Points on a hilly landscape, in no order, each with its height.
A ball rolls from a point to whichever of its 2 nearest points has the largest drop for the distance, and stops where none of them is lower. Distance is the straight distance between rows; heights are no part of it.
K_269 height 303: [-24  23  12   5 -15   2 -13 -27  16 -38  -3 -22   2  10 -34  35 -25  43
  -5  -5]
K_441 height 371: [-13  15  -1  22  60  19 -11  -6   7 -28 -37  25  -4  20  12  25 -10  35
 -39   5]
K_119 height 322: [ -5  35  21  25  62  42 -16 -22 -23 -26 -17  31   7  26  32  -3 -11  28
 -58   7]
K_115 height 246: [ 42 -15  13 -13 -31 -38  22  38  31  38   3  17 -20 -19  -9 -38  25 -34
  33  13]
K_737 height 357: [ 24  -9  -8 -16 -69 -23  42  10  19  17  18 -15   9   3 -35  20 -13  -6
  24 -15]
K_10 height 514: [  5  32  -3  -4  58  23   9  11 -14  -9 -17 -10 -11  35 -14  10 -22  25
   7   6]
K_283 height 347: [-54  -1 -12  20  27  -1 -40  -3   8 -62 -14 -13  16  20  -6 -19  10  64
 -41   8]
K_191 height 476: [ 34  -4 -16  14  -2 -11   7 -19   1  37  16 -30   9 -28  20 -26  -1 -45
   0  11]
K_627 height 391: [-30   6  34   5  59  48 -30  -8 -48 -15   0  49   7  18  39 -36  13  80
 -67  28]
K_122 height 437: [-10  27  15  36  39   7 -32   1  -7 -26  21  -6  -8  20  28  13 -10  42
 -23 -13]
K_815 height 447: [ 15  -4  -6  21  36 -28  -3  15  12  36  17   7 -45 -25  11  -1  10 -28
  43  -6]
K_355 height 590: [  5   9  -1  -9  -2  54 -37 -21  -5 -41 -10 -31   5  15  -3  -3 -22  38
 -35  -4]
K_297 height 485: [  7 -12  25  -9 -49 -21  15  -8  18  12  10   5  25  -2   3  19  10 -64
  31 -14]
K_946 height 622: [-12 -49 -31 -15 -63 -24  15  18  -1  13  20 -12  44 -27  -8  34  17 -59
  37   1]
K_457 height 396: [  1 -36 -18 -11 -39  17  21  24  40   2   5 -26 -28   5   9  24   7 -21
  34 -23]
K_163 height 407: [ 33  23   6   2  12  36  -5 -21   6  29 -19 -14 -13   6  24   5 -30 -13
 -18  14]
K_963 height 501: [  2 -26 -26 -14 -78  19  15  24 -17 -11  33 -18   9 -11  -9  47 -14 -28
  35 -25]
K_548 height 408: [-32   4  22  -6  88  66 -16 -22 -22  -1  16  47  -5  13  24 -19 -16  54
 -63  34]
K_106 height 484: [-35  32  -2  -4  66  30  17 -26  -8 -16  -9 -20  -6   3   3 -30  -8  57
  -5  18]
K_638 height 305: [-10  33  -6  15  57  10  16 -13 -25  42 -14  13 -20  19  22   5 -43  -6
 -27  20]
K_758 height 321: [ 30 -37 -14   7 -62 -32  15  23   0   6   3  15 -19 -62 -29 -39  54 -63
  24  25]
K_204 height 260: [-19  32   0   2  70  30 -21   1 -40   5   2  35 -29  26   4   5 -43  71
 -51  21]
K_142 height 161: [-13  35  10 -11  47   5   7 -27 -11  -6 -24 -16  40  15  19   8 -11  15
 -18  12]
K_505 height 520: [-42 -17 -15  -5  -2  12  25 -10  15 -39   3 -50   9  28   2  -6  11  39
 -11 -29]
K_999 height 263: [-60 -10  -1  38  49   9 -33  10 -42 -33 -24  46 -15  26   2 -43  13  87
 -57  49]
K_435 height 379: [-19  11  24  -2  14  11  -6 -41  26  -3 -14   3   1  27  22   5 -25  17
 -36 -17]
K_886 height 430: [ 25  -4 -10 -13 -34   4  25  -3  22  -8   9 -32  29  22 -37  23 -22  13
  -6 -21]
K_421 height 596: [  9 -49  10 -22 -91 -25   9  57 -10   1  28  43  -5 -25 -13 -41  60 -60
  33 -22]
K_104 height 360: [ 28  17 -12 -24  10  -7  -7   7  31  -4 -14  -1  21  -8  22  10 -12 -50
  12   3]
K_99 height 495: [ -4 -38  16 -29 -98 -28 -11  70 -32 -12   1  34  -6 -47 -52 -46  81 -51
 -12  32]
K_56 height 634: [ 34  17  -3  -4  16  29 -13 -21  16 -44  18 -28  20  -1   4  -6  -5  33
 -23 -17]
K_218 height 149: [ 17   3 -14  11  24 -38  31  -2  14  61  -5   9 -11  -2   8   0 -22   0
 -11   8]
K_921 height 200: [ 34 -10  10   2   0 -25  18  22   5  62  -2  25 -41 -45   3 -56  36 -34
  25  26]
K_911 height 304: [ 26 -16   8 -10 -65 -41  25  29   3  41   8  -6  -3 -10 -17  -6  10 -30
  28   0]
K_514 height 380: [-48  20  31  14 -14  27 -40 -11 -18 -82 -28   6  -3  23   0 -18  20  62
 -25  -4]
K_50 height 214: [ 35  -5   4  -4 -14 -33   8   4  39  44 -12  18 -18  14   5   8 -26 -17
  -6  -6]
K_994 height 344: [ 20   7  -8  10  46  15  -2  -6  -5  49 -24  14 -37   8  14   7 -28 -42
   2  14]
K_93 height 237: [ 37 -50 -38  10 -79 -37   2  42   4   4  26   2  -2 -41 -21  -7  25 -59
  13  10]
K_795 height 512: [-40  12   8   9  50  17   4 -23 -18  18   3  -6  -2  46  21 -31 -26  44
 -49  -8]
K_325 height 420: [ 41   1  20  11  -7 -35  10 -12   4  29   5  12  22 -13   3  12  25 -52
  24  -9]
K_494 height 650: [ -18  -58  -34  -13 -100  -19   13   46  -11    7   47   19   23  -39
  -24   14   21  -68   42  -13]
K_267 height 429: [ 34  -9  -5  25  11 -18 -11  10  -5  25  14 -22 -21 -15 -22  19   9 -21
  46 -10]
K_434 height 475: [ -1  22  12  24  83  23 -17  13  13  29  20  18 -15   8  29  23 -25  22
 -25  34]
K_995 height 570: [  0  22 -26  16  64  -7  24 -28 -17 -10  -7  10   1  -2  22   2  -5  15
 -25 -23]
K_440 height 290: [-72  -5  10  20  18   3 -43  -5  -4 -49 -28  20  -5  20  -5 -48  21  92
 -36  34]
K_583 height 508: [ 10  11   6 -10   6  46 -10  -8   9 -13 -21 -43   2  30  21   7 -18   6
 -30  13]
K_898 height 565: [-21 -27 -12 -23 -50   2   8 -10  16   3  15 -17  41   2   3  34   1 -52
  19 -20]
K_438 height 531: [-19 -15 -35 -12 -48   2  23   1 -11 -18  24 -31  -3 -23 -12  52  -8   9
  45 -39]
K_15 height 365: [-12  11  -8  19   8 -14  -4   5   8  -5  -9 -34   3   9   0  36 -18  28
  -8   0]
K_169 height 374: [-19  11  13   4  17  27 -26 -20   5 -53 -26  -9  20  20 -44  16   3  62
 -16   4]
K_618 height 494: [ 19  27   6   8  70   8 -14  18   0  17   4 -12  -6  17   6  29 -20   0
   6  23]
K_137 height 665: [ 32 -37 -22 -10   0  -5  16  -2  11  31 -20  -1 -20  -1  20  -8   9 -35
  16 -33]
K_665 height 562: [-11 -34  12 -19 -65 -23  10  33  10   7  26  26   4  -6  -2 -19  35 -84
  49 -19]
K_749 height 609: [ 18 -29   7 -23 -44 -36   0  29 -16  31  -9  26  12   5  -6 -28  44 -85
  33 -12]
K_212 height 302: [  0   8   9  -5   1 -15   2 -17  56  22  -9   1   2  15  10  18 -37  10
 -22   0]
K_588 height 404: [ 11  15 -22  31  21  -8   2  -5  -6   7  10 -41 -13   4 -11  16 -12  -9
  17  -2]
K_124 height 434: [ -2  -3  -8 -28 -64  39  -8  -3  13 -38  31 -17  23 -12 -16  58 -18  -3
  21 -23]
K_135 height 385: [ 24 -26 -17  -6 -42 -25  27  -2   1   8  19 -15  10 -51 -18 -18  36 -54
  44   6]
K_857 height 421: [ 14 -30  30 -27 -88 -46   8  48 -10  10 -11  45  -6 -35 -59 -32  60 -47
  20  22]
K_591 height 358: [ 20   4   7   6   5 -11  25 -23  -4  25 -10 -21  33   7   2  22   9 -29
   8  -6]
K_545 height 280: [-17  46   8  12  69  30   1 -13 -18   3  -4  36 -25  21  29  -2 -51  21
 -49  17]
K_733 height 645: [ 30 -27   3 -33 -22 -10   5   0   7  34   3  19  -9   1   2 -34  20 -56
  44 -37]
K_602 height 359: [ 23 -34  12 -13 -81 -45  20  40  -7  23  22  17   9 -31 -51  -2  39 -38
  46   4]
K_781 height 160: [ 39  -7 -12  17  28 -23  10  -2   6  59  -7  33 -34 -36  -2 -39  -3 -47
   9  22]
K_670 height 334: [-28  -1  35   6  -6  20 -54  -4 -35 -75 -45  40  16  15  -5 -43  28  76
 -25  29]
K_28 height 270: [ 43   5   4  14  13  -5  -2  19  -2  35 -23  12 -16   8   3   5  -7 -67
  23  15]
K_615 height 527: [  2  -1  -8 -29 -19  14  -2 -20   6 -18 -26 -17  27  38 -22  21 -33  24
 -25 -29]
K_238 height 496: [  7  -5 -10  11 -31 -40  -9   6 -29  34  -4 -19  -6 -41   5  16   8 -52
  40   8]
K_744 height 258: [ 19  38  -9 -22  34  -7   7   2  -4   8  -6 -12  36  16  34   3 -25 -22
  -5   6]
K_890 height 333: [-14   7  16 -14 -50  14  -8 -13  14 -43  25 -20  33   1  14  52  -8  25
  -4 -30]
K_962 height 324: [ 18 -44 -20  -2 -61  -8   3  37  37   3  32  -7 -10 -23  -3  19  18 -49
  34  -8]
K_915 height 243: [-12  12  -9 -12  16   6  17 -36   1 -22  -9 -33  33   3   2  12   4   0
   3 -12]
K_95 height 435: [ 20  -7 -29  11 -22 -20  37 -15  22   3  20 -36  17 -35  -2   0  11 -26
  15   4]
K_437 height 136: [ 40   6 -13 -10 -20 -14  17  28 -11  11 -24   1   4   8 -16  14 -10 -62
  38  -1]
K_233 height 503: [-11  15  -4  -9  38  23  18  -3  -2 -26  -2 -47  11  16  -2 -16  10  59
  -7  -4]
K_663 height 458: [-12 -15 -16  -6 -14  29  11   6  27 -24  12 -49 -13  21   3  17  -3  10
  11 -24]
K_196 height 463: [-34   8  14  16  23  25 -20 -32   3 -24 -16   1  10  52   7 -24 -11  36
 -60  -9]
K_77 height 369: [-31  -3  41  16  17  27 -48 -11 -35 -36 -37  55  17  28  19 -41  23  85
 -59  31]
K_525 height 559: [ 18  15 -24  -5  35 -18  30 -19  -5  -1   5  -6   2  -7  -6  -1 -14  20
  13 -44]
K_296 height 215: [-46  10  20 -14 -36  31 -26 -10   6 -60  11 -25  13  12 -13  29   3  55
   2 -22]
K_573 height 457: [-21  36  16  32  85   2 -19  10 -14 -11  24  13   3  32  11   7 -20  37
 -25  17]
K_509 height 493: [ 23   8  -4 -27 -34 -15  10  -3  39  13  11  -2 -21 -18  -1 -11 -20 -25
  38 -19]
K_762 height 580: [  9  19 -24  17  46 -10  34 -27 -14  26 -21   4 -12 -23  47   0  -7 -17
  -5  -5]
K_597 height 125: [ 28  19  -7  -2  52 -19  23  -8   3  72   7  36 -25 -33  13 -15 -32  -7
  -2  22]
K_446 height 461: [ 43  -5  15  16 -38 -42   3   7 -25  34  -6  19  -4 -38  10   6  41 -50
  37  10]
K_632 height 413: [-39  30  33  28   9  12 -47 -16 -17 -46 -12  -7  -6  18  23   8   0  62
 -33  -4]
K_359 height 446: [ 15  10 -13 -27 -24   9  -7  -2  25 -22   9 -25  -3 -22   8  16 -18 -32
  26  -7]
K_179 height 428: [-62  -3  -8  -1  -1  -5 -43 -18   3 -36 -21 -36  31  22  -2  13  -7  48
 -28   1]
K_926 height 472: [-15  17  14   4  61  16   5 -41  16  14  10  -8 -24  -6   0  -5 -21  34
   4   4]
K_958 height 558: [   6  -41   12  -12 -102  -12   14   74  -32  -15   42   43    8  -36
  -50  -31   70  -65   19    8]
K_567 height 462: [  1   0   0   1  49   0  -5 -10  19  45  16 -11 -32 -10  11   5  -8  16
  30  -2]
K_894 height 477: [-12   1   3 -11   4 -12   4 -27  32  24   0  -7 -32 -12  -1   1 -23  -6
  35 -13]
K_310 height 410: [-27  21  15   5  46  31 -18 -14 -11 -43 -39  20   1  21 -13 -14   3  64
 -31  25]
K_300 height 546: [  7  -8 -22  -8  -4 -14  13 -10 -13  -6   7 -24   7 -19  -3  33   2  15
  36 -46]
K_847 height 245: [-49  14   2  23  61  18 -21  -7 -44 -10   5  38 -19  22  -7 -33 -26  94
 -66  32]

Call two points neighbours if one is among the 2 nearest of the other. Go from one point of each pair to the other, from neighbour to neighbour, staying as low as possible. Name the highest point that can't be avoided.
K_437 and K_93 => K_191
K_670 and K_296 => K_310
K_142 and K_437 => K_104
K_670 and K_847 => K_548
K_665 and K_597 => K_421
K_847 and K_437 => K_994
